Each scene shows the same named points in several views. A view is turned or mirrored, and shifted as a whole, has a little noise and may leave points out.

Scene 1
View 1
zamiv: [  4.5  -4.0 -25.5   9.7  27.8  -7.9 -15.3 -47.8   8.3  -1.8  -1.0  -8.5
  -3.3 -33.5   8.6  14.4  15.0  -1.7 -24.4   1.0  -2.7  18.2 -14.0  40.9
  11.2 -14.5  24.1]
zupa: [  5.0 -16.6 -15.5   8.9   4.7   5.4  -5.4 -24.0 -15.1  -1.1  -2.2   4.0
  -1.5   7.1  13.1   2.9   3.0 -28.8 -14.6  -7.7  -9.8  21.2 -24.3   3.5
  16.3   4.4  -7.5]
kivon: [  4.5  -0.5 -30.0  10.1   7.7  -6.4  -5.0 -49.7   4.2  -2.9  -2.3   0.9
  -5.7 -24.5  13.0  13.6  13.1  -3.9 -18.6   4.6  -9.6  23.4 -21.4  24.0
  17.8   3.6  20.7]
dedo: [ 16.5   2.3   2.2  17.6  18.3  -3.6  -1.9 -47.8  22.5   3.7  -1.6  11.1
  -5.7 -16.0  -5.0   1.8  18.8 -20.5  -1.8 -30.8 -19.0  12.2 -24.3  48.1
 -12.2 -10.7  -3.7]
mut: [ 14.6 -15.6   8.4  14.2  -7.1  12.4   6.8 -19.2  -9.4   3.2  -3.0  21.7
  -3.0  29.4   3.6  -9.3   3.4 -49.6   5.0 -34.2 -23.8  17.6 -34.5   0.9
  -0.6  10.5 -36.3]
Dod: [  8.5 -15.2  -6.1  10.7  20.2   3.1 -10.2 -27.2  -3.4   1.6  -1.2   1.2
  -0.9  -1.6   5.1   2.2   7.4 -27.1 -14.0 -17.9  -8.9  14.7 -19.9  24.9
   3.5 -11.0  -6.8]
ladaz: [ 10.5 -10.9  -3.5  11.4  37.5  -2.1 -16.8 -35.1   9.4   2.8  -0.1  -5.9
  -0.7 -18.6  -0.4   4.7  13.0 -18.8 -17.6 -20.7  -5.3  10.1 -13.8  46.9
  -4.5 -25.2   3.0]
boki: [ 10.1 -21.4   2.4  10.4  37.6   4.1 -18.8 -20.2  -2.4   3.7   0.3  -5.1
   2.0  -2.4   0.8   0.1   6.7 -31.4 -17.8 -25.1  -4.4   9.2 -14.4  35.1
  -3.5 -25.5 -11.0]
sem: [  9.2  -7.8 -11.8  12.4  -5.4   4.3   3.4 -33.5  -4.9  -0.2  -3.0  14.2
  -4.8   6.3  10.0   1.6   7.5 -28.3  -5.1 -13.8 -17.7  21.7 -30.3   6.8
  10.6  12.0 -10.5]
siki: [  3.5 -15.8 -21.5   8.0  -8.2   6.6   0.4 -25.1 -20.9  -3.1  -3.3   8.6
  -2.6  12.6  18.1   4.1   1.2 -28.9 -13.5  -1.1 -12.3  26.0 -28.3  -9.8
  23.8  16.4  -7.7]
ruro: [ 12.4 -15.1   4.3  12.4  32.8   2.8 -13.8 -26.6   4.0   3.9  -0.3  -0.4
   0.1  -4.8  -1.5  -0.6  10.0 -30.4 -12.5 -28.7  -9.0   9.1 -17.3  39.4
  -6.9 -22.2 -10.7]
piv: [ 10.5   4.6 -19.4  14.7  -8.4  -3.6   7.0 -52.2   9.5  -1.2  -3.4  15.7
  -7.9 -11.8   8.3   6.7  15.1 -13.9  -3.5  -9.4 -20.4  24.3 -30.8  20.3
   9.4  14.5   5.4]
View 2
zupa: [-15.2  -6.6  18.5   2.5   3.6  -9.8  -3.0  -6.3   2.5  15.1   9.8  -0.4
 -21.4  -6.3  10.0 -18.5  23.4  12.2   8.5 -12.4  -3.3  17.3   9.6 -11.3
  16.5   7.3  12.3]
Dod: [-16.6  -1.7  16.5  -0.4  -3.9  -1.4  -9.5  -5.4   9.5   7.0  12.0   7.5
 -15.7 -17.1  12.2 -20.5  28.0  23.1  -3.9  -8.5  10.7   8.3   0.2  -9.9
  26.1  -5.3   1.0]
ladaz: [-28.4  -0.6  11.9  -5.2 -14.4  13.5 -18.8  -9.8  12.3  -8.0  21.5  13.6
  -8.3 -20.3   9.5 -25.1  34.5  35.4 -10.9  -0.2  17.6  -6.2  -9.1  -8.0
  38.7 -25.4  -5.8]
sem: [-18.8  -4.6  17.6   1.8  13.6  -6.8   2.0   6.6 -10.4   5.4   8.1   4.8
 -19.4 -10.8  -0.8 -15.6  25.1  10.0   4.3 -10.2  -2.6  21.3   3.5 -16.2
  16.7  14.8   4.3]
siki: [-14.8  -9.3  19.9   5.1  10.7 -14.9   2.8  -4.7  -4.6  20.2   7.8  -4.2
 -24.5   0.1   7.2 -16.9  20.9   3.8  16.5 -14.5 -12.7  24.3  14.5 -13.3
   9.9  17.6  18.9]
ruro: [-16.0   2.6  15.2  -3.0  -8.7   4.6 -14.1  -2.2  15.5  -0.1  12.5  13.8
 -11.9 -28.3  13.0 -20.9  31.7  32.4 -16.1  -6.0  23.9   2.3  -7.2  -8.7
  33.5 -14.6 -10.8]
piv: [-38.6  -6.6  13.0  -3.2  15.6   7.1   0.7   7.5 -25.9 -13.3  18.2   9.0
 -13.7  -4.0 -12.6 -18.0  29.2  11.8   7.7  -0.5 -10.2  14.5  -3.6 -18.1
  23.3   6.4   4.2]
kivon: [-47.2 -11.2   9.4  -4.1  -1.9  13.7  -9.3 -12.9 -15.3 -11.8  28.8   4.1
 -11.2   7.2  -5.2 -25.7  30.2  17.9  15.9   3.0 -15.9   0.6  -0.3 -14.0
  29.3 -13.3  15.5]
dedo: [-32.2   2.9  11.4  -6.4   3.8  15.4  -9.5  10.8  -9.4 -21.8  16.7  20.3
  -7.0 -26.0  -6.2 -19.1  35.6  29.5 -16.0   2.2  17.2   3.7 -16.7 -15.2
  36.6  -9.7 -17.2]
zamiv: [-47.8  -9.1   7.4  -6.0 -14.2  19.4 -17.8 -21.4  -2.2 -13.4  32.9   6.3
  -7.9   1.9   1.5 -29.4  33.2  28.9   9.7   5.0  -6.1 -10.1  -4.0 -10.1
  37.2 -29.5  11.7]
View 3
mut: [  6.3  -4.8   2.7   9.2  -0.4 -21.7 -14.5   2.4  19.9 -57.0 -10.3  -6.0
  14.4   6.6   7.0   2.4  41.2 -31.5  -1.8 -31.2   0.1  12.2   0.1  -3.6
  -4.7  11.3 -16.2]
boki: [-16.2 -13.9  -4.6  -3.6  -8.2  10.4  -2.0  31.4   1.5 -30.3  -3.5  23.3
 -10.1 -21.7  15.8  11.9   6.3 -32.0   4.7 -40.8 -14.8   8.8  -2.1  11.1
   6.0 -14.9 -15.0]
zupa: [ -4.4   2.5  -7.9   1.0 -11.6 -26.6  -4.0  18.1  16.2 -22.6   3.9  22.5
   1.6  -5.6  10.4  -5.6  32.1 -15.7  -6.9 -12.5 -12.3   9.0   6.1   5.1
   0.0 -11.4  -7.4]
siki: [ -0.2   9.1  -8.9   3.5 -12.2 -41.4  -4.9  13.3  21.7 -21.1   7.3  21.0
   7.8   2.1   7.4 -13.0  43.2 -10.9 -11.3  -2.3 -10.7   9.0   9.6   3.1
  -2.1  -8.8  -3.4]
ruro: [-10.6 -14.7  -2.4  -4.0 -11.4  11.1  -1.7  25.0   3.3 -31.4 -10.0  19.4
  -9.1 -21.5  19.6  17.3   7.2 -26.6   5.8 -41.3 -13.4  12.2  -7.5   3.4
   6.4 -13.5 -20.5]
dedo: [  3.8 -15.2   1.7  -8.3 -22.2   7.6   3.1   9.8   9.5 -26.5 -26.6  16.1
  -9.2 -22.8  32.9  28.7  10.2  -5.6   6.5 -35.5 -12.4  20.8 -20.5 -16.1
   8.0 -14.9 -33.1]
Dod: [ -8.8  -6.9  -5.7  -2.5 -11.7  -6.0  -2.1  22.8   8.9 -26.4  -3.0  22.1
  -4.5 -14.5  15.5   6.7  18.8 -21.1   0.1 -27.4 -13.1  10.9  -1.3   4.6
   3.7 -13.5 -14.0]
piv: [ 11.0   0.4  -3.5  -6.7 -27.6 -24.9   4.2   2.3  20.1 -12.0 -16.2  22.6
  -2.0 -12.1  28.4  12.7  29.3  11.0  -4.0  -7.5 -13.3  20.4 -12.2 -19.1
   4.1 -17.5 -24.4]
zamiv: [-10.5  -3.7 -11.4 -14.9 -31.1  -2.9  11.9  28.8   5.8   8.0  -5.6  46.6
 -20.0 -32.4  30.4  14.2   3.6   5.5  -0.6 -13.5 -25.4  14.9  -9.0  -1.6
  11.7 -37.5 -17.9]
ladaz: [-13.3 -14.0  -5.3  -9.7 -18.5  13.4   4.2  29.1   1.5 -17.0 -10.4  30.3
 -16.5 -29.3  26.2  20.6   0.8 -16.9   6.1 -36.2 -18.9  13.5 -10.0   2.5
   9.4 -23.8 -21.9]
sem: [  5.4   1.2  -3.8   0.6 -15.0 -28.4  -3.7   6.8  20.1 -27.3  -6.3  14.4
   5.3  -2.5  15.7   1.4  36.7  -8.8  -5.7 -12.9  -8.7  14.3  -1.2  -7.1
   0.3  -6.8 -14.9]
kivon: [ -1.2   2.8 -10.4 -11.0 -30.9 -21.7   9.0  17.7  14.4   5.9  -4.6  41.2
 -10.7 -21.6  28.0   7.5  19.4  12.2  -6.0  -2.0 -21.2  16.3  -6.3  -7.3
   7.6 -30.7 -16.5]
View 4
mut: [ 18.2  15.9 -10.9  -4.0  24.2 -14.3   0.8  -2.5  -8.2   3.2  37.8  -6.1
  -1.1 -53.1 -19.0   5.9  28.3  -9.0 -17.0  -4.7 -26.3   5.5  12.4  16.1
 -13.0 -34.6 -12.6]
dedo: [ 15.4  -4.9  30.1  -5.6  15.7   1.1   8.9   5.2   7.2   0.5  29.4   0.3
 -24.1 -17.6 -38.6  20.8  21.9 -22.8   0.4 -19.6 -10.3  24.2  17.9 -17.2
 -16.3  -4.4 -52.6]
siki: [  5.2  15.4   2.4  -3.1  -7.3 -11.1 -11.9  -7.3   6.4  -0.5  26.5  17.6
   0.2 -26.2   0.6   7.6  45.7  -3.9 -17.7  14.0  -6.7  -9.4  12.3   6.1
 -14.1 -10.0   6.4]
sem: [ 11.4  12.8   5.9  -4.9   1.8  -5.1  -6.4  -2.2   3.0  -2.3  29.7  14.0
  -4.2 -27.7 -11.8  14.0  39.8  -7.8 -15.2   2.3 -10.9   2.8  15.5   1.4
 -15.3 -13.7 -11.0]
kivon: [  2.2  -1.2  34.9  -4.9 -16.7   3.1  -7.5  -0.9  18.8  -4.2  19.0  26.3
 -17.0   4.6 -13.3  20.4  42.7 -14.0  -4.8   3.9   7.5   4.9  17.5 -20.8
 -17.1  14.8 -23.8]
zupa: [  3.9   7.8  10.6  -2.1  -1.0 -14.5  -6.0  -6.3   9.5   4.2  25.5   8.5
  -8.1 -25.1  -7.3   3.9  37.4 -10.8 -10.6  10.0  -6.2  -6.0  10.1   2.2
 -12.8  -6.0  -4.1]
boki: [  2.8 -11.6  29.5   1.3  17.7 -25.6   9.0  -4.4  15.4  16.6  22.7 -18.8
 -27.0 -26.9 -26.2  -7.3  16.0 -26.7   5.6  -1.3  -7.6   1.5   4.2  -5.0
  -9.0   1.6 -29.3]
zamiv: [ -1.9 -12.6  49.5  -2.3 -11.7  -4.1  -0.4  -1.2  26.5   3.3  15.1  13.7
 -28.8   9.0 -20.6  13.3  33.0 -23.1   5.7   2.2  11.0   5.5  13.0 -26.9
 -15.3  24.3 -34.3]
ladaz: [  3.3 -14.8  41.2  -0.6  10.9 -14.8   8.9  -1.2  18.9  11.0  20.8  -9.4
 -31.6 -12.4 -30.7   3.4  18.7 -28.3   8.6  -6.5  -2.0   9.7   9.2 -17.1
 -11.5  10.1 -41.3]
ruro: [  6.5  -9.7  28.3  -0.9  19.4 -19.2  10.2  -1.9  12.5  12.8  25.0 -15.7
 -26.0 -26.2 -30.5  -0.2  16.7 -26.0   4.4  -7.3  -9.3   8.4   7.6  -7.3
 -10.9  -2.1 -36.1]
View 5
zupa: [ -6.5  14.3   4.5  12.2   4.4  10.4   0.5  26.8  -6.8 -23.8   7.9 -10.1
  38.7   9.0   4.7  13.1  -5.6   2.6 -21.8  19.2 -20.7  -6.2 -13.3  -7.5
  -3.5   6.7  13.0]
Dod: [ -5.0  14.0   3.7  -0.8  17.3   0.5   4.0  23.9 -20.0 -34.5   2.3 -13.2
  24.9  15.3   4.3  15.6  -2.9  -0.4 -13.2  15.3 -23.4 -15.2  -1.1  -1.4
   6.1  13.9  11.7]
ruro: [ -1.7  13.8   5.4 -14.1  28.8  -8.7  10.0  19.9 -35.0 -43.1   0.6 -16.9
  10.5  19.4   4.5  17.4  -1.7  -3.3  -3.9  11.1 -26.5 -22.7  11.5   4.2
  14.0  22.5  11.8]
ladaz: [ -4.3  13.7  -1.9 -10.0  33.8  -7.7   0.4  22.9 -27.3 -43.6 -16.0 -19.2
  13.0  25.1   3.5  22.5   4.0  -4.4  -6.4  19.4 -29.5 -32.4  14.4   7.3
  22.3  14.3   2.4]
piv: [  9.4   7.2   9.8  13.2  19.6  21.8   1.5  17.5 -13.4   0.8 -15.0 -34.8
  31.8  -8.2  10.4  14.1   0.7  -1.1 -16.5  39.7 -29.0 -22.9  -1.7  -5.3
   3.2  -3.3   3.1]
zamiv: [ -7.0  12.6 -11.3   6.4  31.9   3.7 -15.9  28.0  -6.7 -31.9 -37.2 -22.5
  27.2  25.5   3.0  26.3  10.5  -3.3 -16.1  36.5 -32.8 -39.0   8.6   6.8
  25.4  -3.4 -10.0]
dedo: [ 11.2   8.7  11.2 -11.0  36.8   2.7  11.9  12.3 -38.1 -19.7 -14.2 -36.3
   8.5   2.4   9.7  17.0   1.6  -5.3  -1.3  27.2 -32.1 -32.6  17.0   3.5
  15.9  13.7   6.0]
kivon: [ -2.4  10.6  -5.2  16.2  21.8  15.5 -13.0  26.9  -0.3 -15.0 -29.3 -25.3
  36.9  10.8   5.5  21.5   6.4  -0.9 -20.9  41.0 -30.3 -29.7  -1.2  -0.2
  14.2  -8.7  -6.5]
boki: [ -7.9  16.1   1.2 -11.1  23.9 -10.6   6.2  24.3 -28.6 -50.6   3.1  -9.3
  15.3  26.3   2.4  18.6  -1.8  -1.7  -7.7   7.4 -24.4 -19.5   6.6   4.4
  13.1  21.9  12.0]
sem: [  3.6  10.6  12.4  10.7   8.1  16.4   7.0  20.1 -14.3 -10.1   6.9 -21.7
  34.6  -4.4   8.6  10.4  -5.9   1.2 -18.0  24.7 -22.8  -8.5 -10.2  -9.4
  -5.8   6.6  14.3]
siki: [ -4.4  12.7   7.8  20.2  -2.6  19.1   0.2  26.4  -0.8 -13.6  12.1 -11.3
  46.4   0.5   6.3  10.2  -7.3   4.6 -26.4  23.0 -18.6  -0.2 -21.1 -12.6
 -10.7   2.6  15.2]
mut: [  7.6  11.6  25.3  -1.2   3.8  10.6  25.0  13.6 -32.8 -16.2  35.5 -17.4
  25.0 -10.5   9.5   3.5 -15.2   1.9 -11.2   7.4 -17.2   4.8 -11.1 -12.5
 -16.8  23.7  31.1]
View 6
siki: [-12.4   5.8  23.1 -14.4  13.6  23.1   2.1 -22.0   7.1 -12.0  18.7 -25.4
   7.1   8.0   6.4   5.7 -12.4 -43.7  -4.6 -16.6   2.1  16.2 -14.4  10.7
  -6.7  -0.5 -15.5]
zamiv: [-27.7   5.5   7.4  -4.2 -11.9  37.6  -8.5 -15.8   3.4 -27.1   7.5 -47.4
  -6.1  -7.6  17.3 -26.1  20.1  15.6  14.7   5.6 -31.7  -1.5  -7.1   6.3
   3.4  13.6   2.6]
ladaz: [-11.9   3.2  10.2 -14.7 -24.6  21.5  -3.0  -5.4   3.3 -21.9   0.4 -23.2
  -8.8  -7.2   8.7 -12.6  17.4  24.5  28.5  -8.3 -31.9   3.1 -11.3  -5.9
  14.3  13.5   3.6]
piv: [-36.5   5.1  10.1  -4.3   1.4  26.1 -13.4 -20.1 -14.7  -4.3  22.2 -28.5
   3.5  -2.1  -0.5  -4.5   9.2 -25.5  -0.9  -1.0 -10.3  -7.0   8.4  -3.7
  10.1   9.7  -5.7]
Dod: [ -6.5   3.3  17.1 -18.3 -11.5  17.3   1.5  -9.9   6.1 -15.8   6.5 -17.2
  -2.3   0.1   5.9   0.1   2.8  -3.3  17.9 -17.2 -16.4  11.0 -15.0  -1.2
   7.1   7.3  -4.8]
dedo: [-26.3   2.1   6.4 -11.5 -24.3  15.3 -12.0  -6.7 -15.9  -5.2   9.0 -11.6
  -4.6  -8.3  -4.6  -2.9  19.6   9.5  22.7  -7.2 -25.3  -9.3   6.7 -18.5
  25.6  16.1   3.0]
boki: [  1.8   2.4  16.3 -22.7 -23.5  14.0   4.8  -3.1  10.4 -20.8  -1.8 -12.4
  -6.7  -2.2   7.3  -1.5   6.7  16.5  29.9 -20.5 -24.7  13.5 -20.6  -5.0
  11.6   9.6  -0.8]
mut: [ -1.5   1.4  23.0 -26.5  -5.5  -2.1   3.1  -8.0  -5.2   5.0  14.4  12.9
   5.2   6.7 -12.4  28.3 -11.8 -36.9  11.8 -33.7   3.8  13.0  -8.9 -13.9
  15.2   2.7 -13.5]
sem: [-18.8   4.5  17.5 -14.1   2.3  17.2  -3.6 -16.7  -4.3  -4.8  18.4 -15.7
   4.5   3.5  -0.9   7.4  -3.2 -32.2   3.1 -15.1  -3.0   6.3  -4.7  -1.8
   6.4   4.9 -11.0]
zupa: [-11.1   4.8  19.4 -15.5   3.3  21.4   1.7 -17.0   6.7 -13.9  13.7 -23.1
   3.0   4.5   7.5   2.4  -5.1 -25.9   4.5 -16.0  -6.4  13.6 -14.5   5.7
  -1.2   3.0 -10.5]
kivon: [-34.5   6.4   9.9  -1.8   1.7  38.5 -10.5 -22.3  -1.7 -20.0  16.8 -47.7
  -0.4  -4.0  13.7 -20.0  12.9  -9.6   1.9   6.4 -19.9  -2.0  -1.8   8.6
  -0.1   9.9  -3.0]
ruro: [ -3.9   2.0  13.8 -20.6 -24.8  12.1   0.6  -3.0   2.9 -16.1   0.9  -9.7
  -6.7  -4.3   3.2  -0.3  10.2  15.0  29.4 -18.0 -24.7   7.7 -13.4  -9.6
  16.6  11.1  -0.1]

In a view up to two points have been moved. Name them for each view, in the order of its rows, or write none.
view 1: mut, Dod
view 2: kivon
view 3: piv
view 4: sem
view 5: ruro, siki
view 6: zamiv, zupa
